Points on a hilly landscape, in no order, each with its height.
A ball rolls from a point to the lowest of its 2 nearest points, and stops where none of them is lower. Distance is the straight distance between rows; heights are no part of it.
K_199: 39 -18 15 -7 -23 2 4 10 -23 4 -4 4 10 14 -6 -21 -12 15 36 -1 6 -48 7 36
 -12 16 -21 -19 -4 31 -26 -16 13 10 -2 -26 27 0 -8 -3 14 -3 -13 10 8  (h 259)
K_63: -3 38 23 9 -71 -14 21 5 -1 -10 -10 -6 -34 -4 -27 1 4 25 24 21 -7 -23 -5
 30 9 12 33 18 -12 55 -28 -28 0 33 -16 -22 -11 -17 -1 26 11 -6 25 -9 32  (h 546)
K_184: -12 30 -10 30 30 -5 -29 20 7 -7 -3 5 -1 -13 22 14 29 -8 7 -21 -17 1 11
 -43 -2 -21 9 -31 -14 -7 15 19 -25 -13 13 30 -45 24 -16 -7 -5 -11 6 -27
 -14  (h 179)
K_110: -11 -6 -9 1 -2 11 31 15 4 28 -15 9 -45 0 6 -23 19 -19 5 -11 45 2 10 -6 9
 -24 19 -23 -10 -14 -55 -10 1 -29 31 18 -12 1 35 11 -11 4 10 22 1  (h 483)
K_104: 6 -32 -1 9 19 -4 -10 -17 1 12 -12 45 -16 -12 9 -32 -3 -17 -5 25 42 6 3
 -29 -21 -4 -18 -32 8 -14 3 2 19 -15 -3 -24 2 -17 1 20 -21 13 1 36 21  (h 500)
K_991: -32 21 -14 3 14 -10 -28 18 -11 4 2 -10 7 -33 20 12 13 3 1 6 -7 -15 12
 -41 26 -33 9 -36 -20 12 -6 38 -18 1 7 43 -26 -2 -19 -38 -9 -17 15 -10
 10  (h 232)
K_807: -35 -14 15 8 29 -3 -5 12 -3 -7 -26 22 -6 -8 -6 10 -13 -22 -39 9 5 34 0
 -30 4 -12 38 3 15 2 23 26 -8 -2 -13 47 -19 -14 -16 -40 -18 -14 13 -16
 -12  (h 428)
K_957: -1 24 -16 -9 10 34 -2 -2 16 12 6 -20 -8 0 -14 -5 15 14 -16 -35 14 22 13
 40 -3 4 35 -7 -19 -10 -31 -30 13 18 31 11 6 40 14 26 21 -21 -5 4 -13  (h 263)
K_44: -35 -28 34 39 16 -32 -31 1 5 6 -17 -15 -9 -36 5 7 -26 2 20 11 20 0 0 -34
 0 -27 0 21 11 -24 14 19 -5 -13 -12 27 8 -1 -19 19 1 13 9 12 15  (h 102)
K_612: 25 4 -27 -40 -13 14 4 16 -17 -6 6 -21 3 43 18 25 10 13 2 -41 -37 15 -19
 24 17 -2 3 -2 -13 -14 -45 7 -12 7 30 -12 32 9 43 -2 6 2 11 6 -47  (h 493)
K_547: 17 10 -6 -30 -12 -23 20 11 -8 20 21 -9 1 43 21 -13 -2 -7 23 -16 -5 -49
 -25 10 35 11 -17 -25 -15 -9 -22 2 -5 -34 18 -31 8 -44 24 -20 27 17 8 10
 4  (h 458)
K_726: -12 -33 8 34 4 -26 -34 -12 20 -22 28 0 -26 1 21 7 -21 -9 18 -22 14 13
 -10 -33 -32 18 -27 39 15 -39 34 -20 5 20 -2 -29 -6 -7 8 32 -14 47 24 12
 9  (h 452)
K_441: 36 4 -27 -35 -6 6 -1 5 1 -14 21 11 -15 -9 4 -8 51 -19 29 -20 -28 -34 19
 -6 18 13 -19 -46 -42 4 -30 -11 -11 -19 18 -8 -5 7 -7 11 -9 6 -29 18 -9  (h 133)
K_411: 25 15 7 2 -16 -3 -3 5 14 -32 -8 33 -33 -2 -32 -14 24 -7 3 0 -5 -10 31 4
 -26 12 30 5 -27 44 -15 -36 26 43 -9 -3 -12 8 -46 25 2 3 5 -11 3  (h 580)
K_307: 26 -11 -24 -18 -5 41 -4 -15 6 -6 1 -9 3 0 23 18 22 3 0 -19 -18 38 -6 -21
 -13 9 -36 -19 2 -16 -8 -16 -6 -4 1 -32 23 49 8 45 -24 0 -33 23 -9  (h 387)
K_638: 19 -8 -7 -35 -21 -7 11 13 -18 -9 22 0 -1 57 24 20 7 4 24 -23 -13 -7 -35
 -7 16 10 -4 0 -6 -26 -36 -11 -13 -15 22 -37 33 -14 30 24 25 29 14 19
 -15  (h 474)
K_976: 6 14 -27 17 -21 5 41 7 19 -1 11 -20 -17 12 -2 -11 -5 -12 9 -23 22 9 -6
 33 -5 -14 -26 25 0 10 28 -11 -16 -17 11 5 -34 16 -3 8 -6 -19 -26 -23
 -15  (h 410)
K_865: -18 -15 -3 -18 10 44 41 -18 8 -8 5 -15 24 -16 -23 1 -15 21 -45 22 8 20 1
 13 26 2 12 0 2 3 9 -5 4 9 -15 27 -9 5 -15 -22 -4 -32 -27 11 12  (h 453)
K_11: -14 16 40 3 -16 -8 -21 3 -15 -8 -4 -32 6 -22 -8 14 3 12 -6 18 -31 -38 3
 5 33 3 6 9 3 32 -25 11 23 35 -11 16 15 -15 -24 1 30 7 23 -3 23  (h 286)
K_281: -23 -4 7 -23 31 54 0 1 -9 -20 15 -7 29 -12 -14 2 -2 17 -52 10 -8 -3 -1
 -4 35 8 29 -13 18 15 3 14 7 44 -16 27 -9 16 -9 -41 23 -30 6 -2 -6  (h 417)
K_808: 17 7 -5 10 19 -3 2 -33 27 -8 -3 34 8 2 -13 5 25 -23 -5 -1 -1 0 18 -9 -27
 18 7 -11 4 -24 41 -20 1 -15 -24 -21 -36 -17 -4 6 -28 9 -34 -14 15  (h 623)
K_708: -31 4 3 -15 33 38 7 7 1 -5 15 12 10 -13 -5 -18 18 6 -32 6 2 9 10 -13 18
 0 36 -43 -19 -4 -19 23 0 25 18 34 -31 -8 -1 -38 11 -34 -7 3 -11  (h 381)
K_587: 9 -15 -5 0 -12 -10 50 11 16 26 -4 11 -22 44 14 -8 -4 -23 8 -2 43 -11 -29
 13 9 -3 2 12 32 -22 1 -12 -13 -67 14 -20 -4 -32 46 -3 -6 16 6 0 2  (h 144)
K_632: 20 4 -11 -38 -5 -13 8 -1 -24 6 9 9 42 25 9 3 -9 -7 -4 18 -13 -31 -16 3
 13 6 -25 -23 5 -9 2 19 -10 -22 -18 -25 4 -56 9 -42 -2 4 0 5 0  (h 439)
K_13: 24 35 -7 9 -15 -12 9 -1 18 12 -10 -18 -6 23 -2 11 13 1 27 -27 -22 -18 -3
 39 11 10 13 2 -11 -5 -1 -27 -2 -20 13 -16 0 2 9 6 22 -5 -11 -13 -2  (h 227)
K_737: 24 -23 7 5 -3 -24 26 5 -5 5 -21 24 15 2 -1 -12 -25 -19 0 11 13 -3 6 10
 -14 -11 -33 10 20 17 33 5 -7 -23 -28 8 -15 -27 -24 -26 -22 -4 -17 -9 1  (h 294)
K_425: -3 -29 6 12 38 -4 -15 -8 -9 17 -3 -13 39 -26 -6 -21 -34 9 -25 22 23 4
 -14 26 -3 -17 -34 18 33 3 44 35 -21 -16 -24 6 34 1 -19 -33 -9 -8 6 -4
 -10  (h 233)
K_200: 6 -7 -6 -4 -5 -17 40 4 8 10 7 -7 12 29 27 5 -6 -10 11 -8 -4 -4 -28 -8 32
 -13 -34 13 14 -27 21 12 -34 -65 5 -9 -16 -27 25 -8 -9 12 -35 0 -4  (h 95)
K_795: 24 -30 11 1 -22 8 21 49 -21 0 -19 -16 -9 6 23 11 -11 3 33 -41 -10 15 -3
 18 -4 -12 -32 12 1 20 -17 0 -30 -2 9 16 13 41 -6 6 13 -11 -1 -13 -39  (h 329)
K_23: 10 -30 18 4 3 7 16 18 3 27 -15 -3 7 8 13 11 -13 -5 11 -27 -2 27 -9 11 -5
 1 1 14 17 -31 -10 6 -21 -34 7 -1 17 7 35 13 11 2 -19 9 -15  (h 300)
K_422: -24 -4 -1 29 42 11 -20 23 13 3 9 -24 24 -26 39 13 -8 6 3 -27 6 21 -9 -14
 6 -22 -8 -3 2 -12 36 25 -34 -12 3 34 -30 49 -12 -10 -4 -18 -23 -16 -18  (h 105)
K_666: 33 3 17 -28 -20 9 28 -9 1 -11 1 0 19 17 -20 -13 16 10 25 4 -33 -48 27 29
 3 27 6 -20 -8 42 -11 -4 17 26 -14 -15 -9 -8 -15 -31 5 -12 -31 0 15  (h 211)
K_792: -2 2 -33 6 22 18 -21 3 -12 -27 15 20 13 7 19 17 13 -8 -28 -16 -10 34 -6
 -30 -36 -3 -9 -6 21 -14 29 12 -24 22 -3 -10 -30 24 5 -8 -14 9 6 -33 -25  (h 479)
K_28: 6 20 -23 -1 -2 -20 -29 7 -9 -30 22 27 -14 13 19 17 28 -25 2 -11 -2 -6
 -11 -42 -14 -4 -10 3 -12 -11 7 -8 -10 -5 15 -19 -17 -14 -6 34 -11 38 24
 -13 -10  (h 235)
K_596: -29 22 -10 7 9 -11 32 -43 5 -21 19 -2 8 -11 -12 11 11 9 -5 22 0 -6 -14
 -46 28 -12 7 5 -16 -35 18 1 -22 -38 10 5 -51 -38 -4 -2 -18 4 -16 -5 18  (h 215)
K_581: -23 -3 -1 11 34 -34 -71 28 -5 20 -26 -6 -2 -5 0 -5 -21 -14 -24 -6 -10 25
 1 -8 -8 -18 -6 5 15 0 36 26 -13 9 -2 9 33 28 3 -29 -20 17 46 -25 -20  (h 376)
K_946: 12 -26 5 4 9 15 6 -20 -8 20 -8 -11 40 -1 -9 -12 -39 21 -12 37 -8 -2 -1
 46 -9 3 -27 17 42 6 17 20 7 -9 -37 -16 49 6 2 -26 -10 -12 -6 15 6  (h 280)
K_667: 13 30 -26 19 16 20 0 -11 26 12 11 -5 -15 15 -15 -19 8 -5 -5 -33 41 14 -4
 60 -29 5 29 5 2 -22 -16 -32 10 3 32 -21 3 19 36 31 3 3 13 -5 -16  (h 223)
K_465: 6 -21 22 28 36 15 -5 -27 15 2 6 27 5 -4 21 -18 -1 -19 1 -1 34 12 -16 -13
 -28 23 -3 -22 24 -41 8 1 2 -22 14 -36 -12 -20 24 26 -13 8 -19 15 11  (h 484)
K_491: 5 -35 13 43 6 -14 -18 1 28 -8 -19 -4 -33 -25 12 0 -8 -23 25 -31 2 8 29
 -20 -32 12 -30 15 -2 4 38 -18 4 0 -31 15 -14 29 -26 26 -16 10 -7 -7 3  (h 210)
K_62: 1 7 33 16 11 -29 -56 6 -6 7 -20 9 3 -21 -1 6 12 -3 2 9 -21 -33 29 -22 0
 7 10 -7 -11 10 -10 -6 20 7 -6 6 23 -1 -20 14 11 18 24 -2 13  (h 231)
K_394: 23 -10 21 12 24 -14 1 -14 15 -18 -11 52 -5 -3 -4 -23 25 -14 17 -14 18
 -11 25 -16 -33 18 21 -34 -11 5 5 -23 14 -9 3 -18 -40 -15 -28 22 -15 5
 -40 5 7  (h 611)
K_395: 7 -19 -17 -28 -2 21 -4 -3 -1 49 -19 -10 13 -3 -6 -13 -13 4 -18 21 -7 5
 16 39 -1 -2 -12 -14 11 12 -9 5 20 7 -25 0 47 12 18 -35 -11 -17 8 22 13  (h 322)
K_45: -10 -15 -30 -18 15 28 -29 8 -29 4 12 16 19 -4 19 1 -10 8 -42 20 -3 46
 -22 -31 -28 -12 -24 -17 25 -8 11 28 -14 18 -2 -26 14 17 9 -14 -14 7 7 1
 -10  (h 501)
K_376: -2 50 -9 -22 -33 -16 2 13 9 -11 24 -3 -32 1 0 -5 27 -10 14 -6 -6 -35 -7
 8 30 12 15 -7 -48 27 -31 -13 5 4 34 4 -4 -38 -12 28 16 18 27 5 17  (h 337)
K_224: -20 2 9 12 37 0 -53 8 5 6 -20 -2 -9 7 -17 7 -15 -3 -34 -5 -26 41 14 2
 -24 8 25 17 15 -4 16 5 10 25 -10 8 19 43 12 -10 -2 4 42 -9 -26  (h 347)
K_644: -5 -41 14 34 11 -29 -22 9 14 30 -24 -2 -22 -16 17 -15 -25 -16 32 -16 31
 1 7 -8 -15 -12 -33 15 10 -17 25 0 -6 -23 1 6 26 17 2 23 -9 23 16 15 11  (h 157)
K_734: 16 -3 25 -33 -15 7 59 5 13 -18 6 9 -7 17 -19 -28 2 9 1 -5 -25 -11 18 17
 25 9 0 -18 -19 37 -10 -1 -9 6 2 8 -34 -29 3 -45 10 -28 -28 -9 5  (h 150)
K_353: -20 15 15 16 25 7 38 -25 26 8 9 -17 5 -9 -19 -18 -3 11 4 -4 15 3 7 21 20
 -3 6 1 -7 -19 18 -5 -8 -42 22 23 -37 -7 8 -9 -1 -27 -56 1 18  (h 170)
K_459: -8 2 -16 -7 -22 -2 1 13 3 52 -26 -24 -5 -6 -28 -1 -27 8 -7 16 3 7 5 62 0
 -6 8 29 5 31 -1 -10 13 3 -17 10 35 15 21 -34 -11 -20 29 -7 2  (h 354)
K_445: 14 -5 14 -36 -29 2 33 -1 -8 -9 4 -11 16 31 -3 17 6 12 9 3 -49 -4 -9 -9
 32 11 8 10 -8 -15 -20 11 -4 1 -4 -2 -1 -28 18 -16 32 -10 -22 6 -2  (h 310)
K_810: -39 30 -33 -14 17 20 4 -12 10 1 35 -23 1 -18 -3 -7 20 20 -25 4 -3 7 -11
 -21 40 -19 15 -15 -24 -23 -8 9 -12 -6 30 20 -33 5 12 -18 11 -18 -12 -6
 -5  (h 344)
K_636: 17 -14 -9 -45 -48 10 23 11 -18 8 -17 -5 -22 29 -5 22 6 13 20 -6 -27 17 6
 12 3 1 16 9 -14 5 -58 -13 8 23 3 -3 45 8 41 2 10 -1 30 17 -12  (h 513)
K_767: 2 -13 -6 6 -9 16 31 24 -11 -24 -6 24 -30 20 -6 -17 -12 -24 -11 -20 35 36
 -5 19 -35 -9 7 5 4 7 -20 -2 -6 20 17 6 -16 -3 1 -6 0 -8 19 -20 -43  (h 99)
K_343: 3 -30 61 10 -1 5 19 8 -20 19 -5 -14 20 -17 -17 -32 -31 24 18 19 29 -24 0
 52 3 -1 -13 25 38 18 -10 12 1 2 -13 9 26 -1 -2 -14 36 -22 -7 -3 14  (h 318)
K_738: 18 7 -37 0 1 -1 -6 -6 6 -13 21 19 -18 -4 22 -18 44 -18 11 -4 18 -25 6
 -32 6 -8 -26 -28 -21 -5 -5 -12 -2 -29 13 -6 -30 6 -13 33 -24 17 -18 7
 -11  (h 188)
K_760: -34 21 33 42 16 -28 -31 -8 -3 -4 -26 -13 -2 -46 -9 27 6 6 -7 19 -8 -13 9
 -40 17 -5 30 12 -5 8 9 3 8 3 -16 35 -6 2 -36 21 10 10 18 -9 22  (h 173)
K_387: -23 -32 0 -14 6 34 14 -7 -9 2 0 0 10 -1 -13 0 -26 12 -45 24 9 51 -12 -6
 -12 -4 -2 13 23 -7 3 17 5 20 -10 6 16 15 2 -3 -3 -8 -5 20 -7  (h 482)
K_324: 22 -5 -7 -11 -17 21 31 9 4 27 -16 -9 1 21 -6 9 -9 21 22 -18 -10 19 -8 50
 -6 6 15 19 13 -3 -14 -8 -8 -18 2 -10 11 21 38 -8 15 -28 -17 -4 -25  (h 268)
K_595: 7 5 -17 7 4 15 24 -19 34 24 7 9 -8 21 -13 -13 4 -13 -10 -2 43 7 -13 34
 -9 7 27 14 25 -33 4 -30 9 -32 15 -31 -2 -19 47 17 -4 11 -8 6 11  (h 183)
K_240: -10 -1 48 21 29 15 -5 7 10 -7 -18 -8 0 -29 -20 -9 1 0 -18 15 -8 -20 30
 27 10 2 23 9 16 42 5 -11 29 26 -30 29 -2 30 -40 -21 28 -21 6 -16 8  (h 249)
K_260: 3 -9 7 12 18 -33 1 -10 -11 -8 -9 26 24 -18 10 -10 -12 0 8 23 18 -27 11
 -31 2 -20 -19 -26 3 -5 28 17 -9 -34 -26 2 -28 -43 -28 -21 -27 -7 -20 -1
 17  (h 327)
K_320: -16 -14 43 20 -10 -14 55 7 -11 -9 6 -9 6 -9 -11 -32 -40 25 27 13 45 -18
 -17 25 4 -12 -8 25 7 18 3 12 -10 -10 12 25 -26 -22 -25 -15 21 -23 -17
 -8 1  (h 355)
K_661: 12 6 -12 -35 -14 -19 -30 26 -41 -2 3 2 24 8 13 16 0 -15 -12 11 -29 -24
 -5 -17 19 2 -16 -26 -1 18 -7 40 -3 24 -7 3 14 -34 -3 -49 0 5 29 -13 -11  (h 414)
K_501: 25 -30 0 21 -4 -22 -6 -8 14 -6 -18 19 -16 4 -5 -12 -23 -22 14 5 4 11 19
 6 -42 17 -32 15 16 8 40 -12 11 3 -35 -18 3 3 -13 3 -22 12 0 -2 -2  (h 255)
K_597: 20 2 -7 -29 3 18 30 -21 23 -12 17 -2 2 24 -8 -3 21 14 -10 -20 -54 21 -4
 1 37 7 -9 -16 -14 -21 -8 3 -18 -26 13 0 -23 0 37 -26 21 -29 -44 -5 -21  (h 262)
K_461: 5 14 23 15 -41 -15 10 -10 4 -23 -21 11 -31 2 -38 -4 -5 9 12 34 -11 -11
 14 15 -29 3 20 33 0 47 1 -27 33 32 -29 -16 4 0 -24 17 4 2 22 -7 22  (h 563)
K_127: 19 -14 20 21 31 47 15 -7 15 -19 1 9 17 2 -14 -25 -2 6 -15 -10 10 17 12
 33 -32 24 10 -15 17 20 7 -10 12 31 -7 -10 -7 42 -21 4 12 -26 -37 -1 -14  (h 228)
K_469: -23 20 12 36 35 5 0 -24 22 7 0 -9 16 -29 -23 -15 -2 0 -5 -1 34 -11 16 15
 -5 1 25 -6 -8 -7 20 -11 12 -8 8 21 -32 14 -30 6 -4 -13 -34 -6 19  (h 112)
K_99: -18 -8 -4 -10 8 -35 -52 16 -48 -4 -13 11 8 -27 6 8 -4 3 -19 31 -11 -21 1
 -46 1 -21 -12 -19 14 16 11 43 -9 19 -17 14 17 -17 -24 -38 -4 9 40 -20 3  (h 386)
K_511: 22 6 8 26 14 1 4 -47 15 -23 11 -2 29 11 -16 17 -10 3 15 0 -8 -4 5 21 -26
 31 -3 24 24 -14 52 -19 5 3 -29 -24 -12 9 -7 13 -9 2 -44 -11 10  (h 637)
K_53: -14 -11 19 22 39 -4 -19 -12 3 -1 -7 16 11 -33 -23 -22 -10 -1 -27 30 26
 -13 20 -2 -18 -5 8 -18 4 10 13 -1 22 20 -24 17 -9 6 -32 -15 3 -11 3 -2
 9  (h 181)
K_467: -17 -23 13 22 36 -8 -32 8 -15 -33 -1 32 -1 -14 16 12 -7 -5 -23 4 4 30 4
 -51 -41 4 3 -1 25 -12 37 25 -9 22 -8 13 -38 -6 -9 -17 -3 8 15 -28 -14  (h 455)
K_924: 1 24 -29 -38 -35 2 -13 8 2 4 -20 -6 -16 6 -13 32 26 -14 -20 12 -47 21 18
 -9 14 -2 24 4 -16 22 -13 -3 14 33 -20 15 32 6 2 -8 -17 4 36 6 4  (h 400)
K_508: -8 -2 -3 13 -7 -24 -6 -15 13 -4 22 12 -19 30 7 19 -11 -13 11 3 35 -19
 -23 -22 -2 17 1 20 10 -28 10 -28 16 -8 5 -39 9 -12 7 36 12 39 36 12 23  (h 432)
K_253: -23 3 -8 -2 14 -30 -23 -4 -44 -7 11 10 26 -15 13 8 -11 11 0 30 16 -24
 -20 -45 3 -22 1 -17 17 -16 9 35 -21 -15 6 -1 -10 -49 -8 -32 -5 15 18
 -13 14  (h 357)
K_847: 10 28 5 -17 -30 -10 -17 14 -10 -18 25 -28 6 -10 2 -3 12 8 25 -5 -23 -55
 6 3 28 16 -14 -3 -41 36 -26 1 16 27 13 6 3 -11 -29 20 20 4 -2 4 9  (h 334)
K_771: -12 1 -43 0 -1 14 6 12 13 17 13 -26 -4 -4 19 13 -5 -11 -21 -23 19 44 -8
 7 -1 -28 -26 27 3 -6 25 -3 -7 -1 -3 6 -6 37 4 11 -25 4 -13 -1 -21  (h 437)
K_897: -31 60 -23 7 16 -29 -23 8 -16 -19 27 2 -3 -11 12 -6 23 -8 -8 16 3 -29
 -11 -23 9 -14 21 -32 -26 19 -2 34 -10 -4 27 17 -44 -40 -21 -31 -8 -3 25
 -21 0  (h 276)
K_230: -25 -31 1 29 37 -2 -16 12 -3 -1 14 -12 23 -18 23 -11 -32 -8 -7 -15 34 32
 -24 2 -16 -17 -30 27 25 -2 45 42 -24 -1 -7 20 -7 14 -19 -14 -17 1 -5
 -13 -17  (h 176)
K_420: -30 23 4 9 10 8 2 12 1 -9 18 -5 -12 2 1 -9 18 0 -9 -26 14 10 -4 -10 10
 -9 29 -7 -28 -19 -37 -1 6 8 48 30 -18 13 0 21 24 -5 3 6 -17  (h 303)
K_272: -6 47 -22 -3 -2 -28 -16 16 0 4 29 5 -3 -2 23 -20 20 -19 11 6 27 -59 -6 1
 17 -8 -4 -32 -33 19 -15 12 11 -13 24 0 -11 -40 -16 -9 -8 16 26 2 9  (h 308)
K_544: 12 -27 1 -14 -11 -17 30 3 0 21 -22 51 -31 3 -3 -34 9 -25 5 15 48 -7 13
 -13 -13 -14 13 -29 -3 2 -25 -13 18 -18 7 -9 -11 -42 8 -4 -14 7 7 18 15  (h 499)
K_945: -49 -10 5 16 11 -23 -38 17 -11 18 -23 -4 -15 -9 -2 21 -15 -28 -33 -4 12
 53 -18 -26 11 -31 24 27 17 -4 33 38 -11 -14 4 28 10 -5 3 -32 -37 17 18
 -26 -9  (h 403)
K_532: 14 2 -8 -3 15 32 -1 -39 3 10 -7 -4 39 -24 7 7 2 7 -3 20 -7 16 -8 -19 -10
 20 -44 -21 30 -17 33 -1 -9 -23 -17 -37 4 15 -1 17 -35 -18 -54 12 31  (h 661)
K_999: -19 8 6 5 -24 -23 3 -22 2 2 2 -24 -3 16 -15 35 -15 14 10 11 -13 9 -17 -7
 16 4 27 56 8 -29 1 -22 17 6 -3 -19 30 -1 18 41 19 32 17 15 21  (h 411)
K_85: -10 -5 -11 -15 -1 -17 -49 -5 -23 -12 10 29 -4 2 -2 19 8 2 -10 16 -9 11 5
 -54 -23 4 0 15 -2 -23 2 -8 4 18 4 -22 21 4 12 28 -2 43 39 6 6  (h 271)
K_670: 20 25 -17 -15 -43 -14 -6 -4 12 -9 -30 4 -35 19 -5 31 15 -2 22 -4 -49 6
 23 -5 -14 -2 5 23 -25 26 -19 -30 14 17 -9 6 48 22 2 33 -26 16 44 9 1  (h 427)
K_617: -26 35 14 10 -19 -22 43 -6 14 -25 7 -13 -16 29 -12 11 -11 -4 -2 4 -1 1
 -50 -1 25 7 26 36 -4 -12 12 1 -16 -26 12 -4 -37 -57 -1 9 25 12 0 -18 5  (h 298)
K_68: 2 -35 44 15 12 36 23 1 0 10 -4 -6 18 -14 -13 -36 -24 26 6 12 32 16 1 46
 -21 20 -6 14 42 22 9 -1 4 2 -6 6 13 37 -9 7 16 -36 -41 7 10  (h 279)
K_49: 6 -9 -13 -26 2 3 -36 -23 -17 3 -2 15 21 18 4 24 15 18 -3 31 -47 17 5 -20
 -15 12 14 1 6 -29 -15 4 11 16 -20 -26 50 17 32 4 -4 24 24 19 -7  (h 307)
K_996: 12 -9 -1 16 15 29 1 20 -3 -19 16 2 12 17 2 -11 -16 -1 -18 -22 17 27 -4
 31 -35 7 -8 5 9 1 -4 6 3 33 18 0 1 31 -9 7 15 -13 2 -6 -44  (h 164)
K_735: -1 32 9 -20 -56 9 20 8 1 3 -9 -23 -34 5 -19 16 22 17 19 0 -26 5 5 28 21
 15 46 15 -18 26 -50 -17 7 31 3 3 10 -5 26 13 19 -13 30 -8 13  (h 530)
K_899: -1 -2 14 -1 -36 -11 15 23 -6 20 -30 3 -45 -8 1 -4 6 -6 38 -18 19 -14 19
 -11 16 -11 11 -10 -27 8 -46 -30 0 -12 23 15 3 0 12 21 6 -1 17 7 14  (h 467)
K_783: -3 7 10 -3 7 20 -8 4 12 4 -16 -4 -8 0 -23 0 1 -2 -26 10 -10 14 24 28 -16
 5 31 5 2 27 -12 -14 33 42 -15 21 19 40 -8 -11 12 -10 22 -2 -5  (h 305)
K_355: 13 -52 26 -4 2 26 15 33 -24 0 -9 -4 -1 0 35 -11 -13 9 10 -21 6 16 -5 -12
 -1 -12 -37 -25 0 1 -34 24 -16 0 10 24 26 17 -11 9 16 -23 -31 19 -24  (h 288)
K_802: 4 21 -16 21 16 -2 -21 -17 9 31 1 -13 22 -8 7 4 7 -2 -1 -13 10 -13 3 13 6
 2 -7 -9 -1 -27 19 -4 2 -26 5 -7 3 14 7 13 2 4 -24 6 9  (h 177)
K_558: -2 -19 2 -18 -12 0 3 21 -15 20 -3 -25 15 -7 26 -6 -13 6 13 -5 2 -22 6 -7
 32 -19 -31 -24 -9 3 -21 28 -6 4 2 25 16 -6 -5 -23 10 -10 -12 12 0  (h 239)
K_784: -38 49 -12 11 -18 -11 13 -9 7 -14 14 -28 -11 1 -24 15 -2 2 -24 6 10 6
 -35 11 24 -6 32 33 -15 1 -1 -5 9 19 20 6 -15 -28 -14 25 17 14 13 -11 6  (h 333)
K_34: 10 27 -9 -10 -48 -15 -13 12 8 14 -21 -9 -34 -16 -4 9 9 -1 20 -13 -12 -29
 30 4 7 0 -9 6 -36 44 -24 -39 18 13 2 13 35 21 -11 31 -6 8 29 12 30  (h 447)
K_894: -10 43 -43 -28 -31 7 -11 2 6 3 15 -27 0 21 -10 27 17 5 -22 -7 -20 9 -11
 25 22 -6 24 15 -12 0 -11 0 14 23 9 1 12 -11 8 -8 0 -3 19 -4 -7  (h 369)
K_715: 29 -43 37 13 -25 -16 14 28 -13 11 -37 -5 -19 19 7 24 -18 6 50 -18 -19 16
 2 7 -12 0 -16 37 16 4 -5 -10 -18 -14 -13 0 27 25 15 13 12 6 10 -2 -17  (h 330)
K_852: 3 20 -38 -6 -15 -13 26 -19 3 -5 10 -6 6 2 -3 15 6 -18 -12 4 -7 -7 -12
 -18 21 -21 -31 14 -2 -17 30 -4 -9 -27 -17 -9 -31 -14 -8 -6 -22 11 -18
 -7 7  (h 159)
K_619: 19 -17 -28 -33 -43 25 27 -12 0 -16 2 6 6 30 6 27 20 4 4 3 -40 28 -5 -17
 9 -4 -13 8 -1 -24 -10 -4 -4 0 -17 -14 9 10 7 17 -3 -1 -26 23 -12  (h 351)
K_106: -5 7 -9 -32 0 29 -15 -10 -29 -11 39 -16 40 -33 1 9 17 36 5 25 -33 -40 8
 -22 19 17 -10 -19 -12 -3 -9 15 -5 22 -3 0 -1 8 -13 -5 19 -5 -13 5 24  (h 687)
K_901: 23 -5 -14 7 5 -22 -25 9 -3 -27 -10 47 -23 -24 5 -18 20 -18 1 -2 15 -20
 29 -34 -32 1 -4 -23 -29 30 2 -16 26 12 -10 8 -24 -6 -53 24 -22 5 -2 -4
 -12  (h 597)
K_983: 35 -13 1 -16 -11 10 -22 -15 -16 -6 10 11 24 20 2 -7 5 15 24 22 -20 -26 8
 11 -18 26 -9 -15 -1 2 -25 -12 26 12 -5 -35 57 16 4 19 8 7 6 32 2  (h 295)
K_126: -14 13 4 3 -13 -13 -10 -2 11 35 -23 -36 0 -3 -20 34 -17 11 -9 5 -18 18
 -9 31 12 -5 42 51 13 -4 2 -6 17 -3 -10 7 31 2 28 3 8 2 19 -5 -1  (h 384)
K_269: -7 16 8 34 -25 -20 22 21 -4 7 0 -13 -15 -13 -2 -26 -21 3 31 -6 52 -28
 -10 31 -9 -17 -14 15 -10 34 6 -12 -4 -7 16 14 -24 -2 -26 10 12 -13 0
 -14 5  (h 382)
K_239: 13 -6 -9 7 12 18 -5 -58 17 5 -3 3 33 4 0 25 -9 7 -1 26 -21 23 -9 1 -24
 23 -6 15 32 -35 41 -5 4 -11 -39 -37 17 6 28 4 -33 10 -22 6 12  (h 650)
K_721: 5 -4 -32 -8 4 7 -28 -8 7 -4 13 -5 -4 16 22 18 -3 -5 -8 -30 5 39 -2 -11
 -26 -11 -34 17 3 -17 -1 -16 -3 8 8 -28 25 42 28 39 -31 37 14 9 -16  (h 413)
K_942: -2 16 15 -15 2 16 44 -5 30 -1 4 -15 -15 12 -24 -9 5 19 -5 -15 -38 12 4
 22 48 12 30 0 -21 17 -12 5 -12 -3 23 28 -29 -19 35 -37 35 -34 -23 -18
 -1  (h 208)
K_633: 22 -5 -18 -41 -3 23 -4 10 -11 18 14 7 8 -7 14 -16 26 -16 -1 -7 -11 -18
 17 0 21 11 -19 -58 -30 2 -34 22 -6 3 11 1 4 -12 13 -17 -4 -8 -7 18 -2  (h 186)
K_974: -2 -33 18 42 38 -14 -39 -7 7 -15 25 26 -11 6 38 -9 -11 -9 8 -20 35 4 -16
 -29 -46 26 -12 -5 26 -45 11 4 -5 5 16 -40 3 -10 26 26 0 35 26 8 -2  (h 468)
K_655: 10 -3 -17 -15 4 32 -18 -23 -13 -6 13 8 36 -25 2 -8 6 20 -13 34 -8 -8 1
 -5 -10 12 -35 -34 6 6 5 6 7 15 -17 -24 13 14 -18 -2 -10 -16 -24 17 16  (h 674)
K_312: -18 25 35 11 13 -23 36 -18 9 -17 10 -7 15 3 -19 -1 -9 10 1 13 -14 -20
 -13 -4 36 1 27 -1 -18 -10 3 4 -12 -22 13 9 -34 -51 -6 -18 21 -7 -20 -7
 14  (h 261)

Call two points neighbours if one is among the 2 nearest of the other. Go from one point of each pair to the other, from neighbour to neighbour, staying as low as possible. Name the highest point that can't be avoided.
K_734 and K_422 => K_104
K_469 and K_734 => K_715
K_767 and K_469 => K_771
K_44 and K_422 => K_376
K_200 and K_469 => K_312
K_734 and K_441 => K_49

For each start below, name the point where the ball stops.
K_45 => K_469
K_771 => K_767
K_104 => K_422
K_544 => K_200
K_532 => K_44
K_735 => K_44
K_387 => K_200
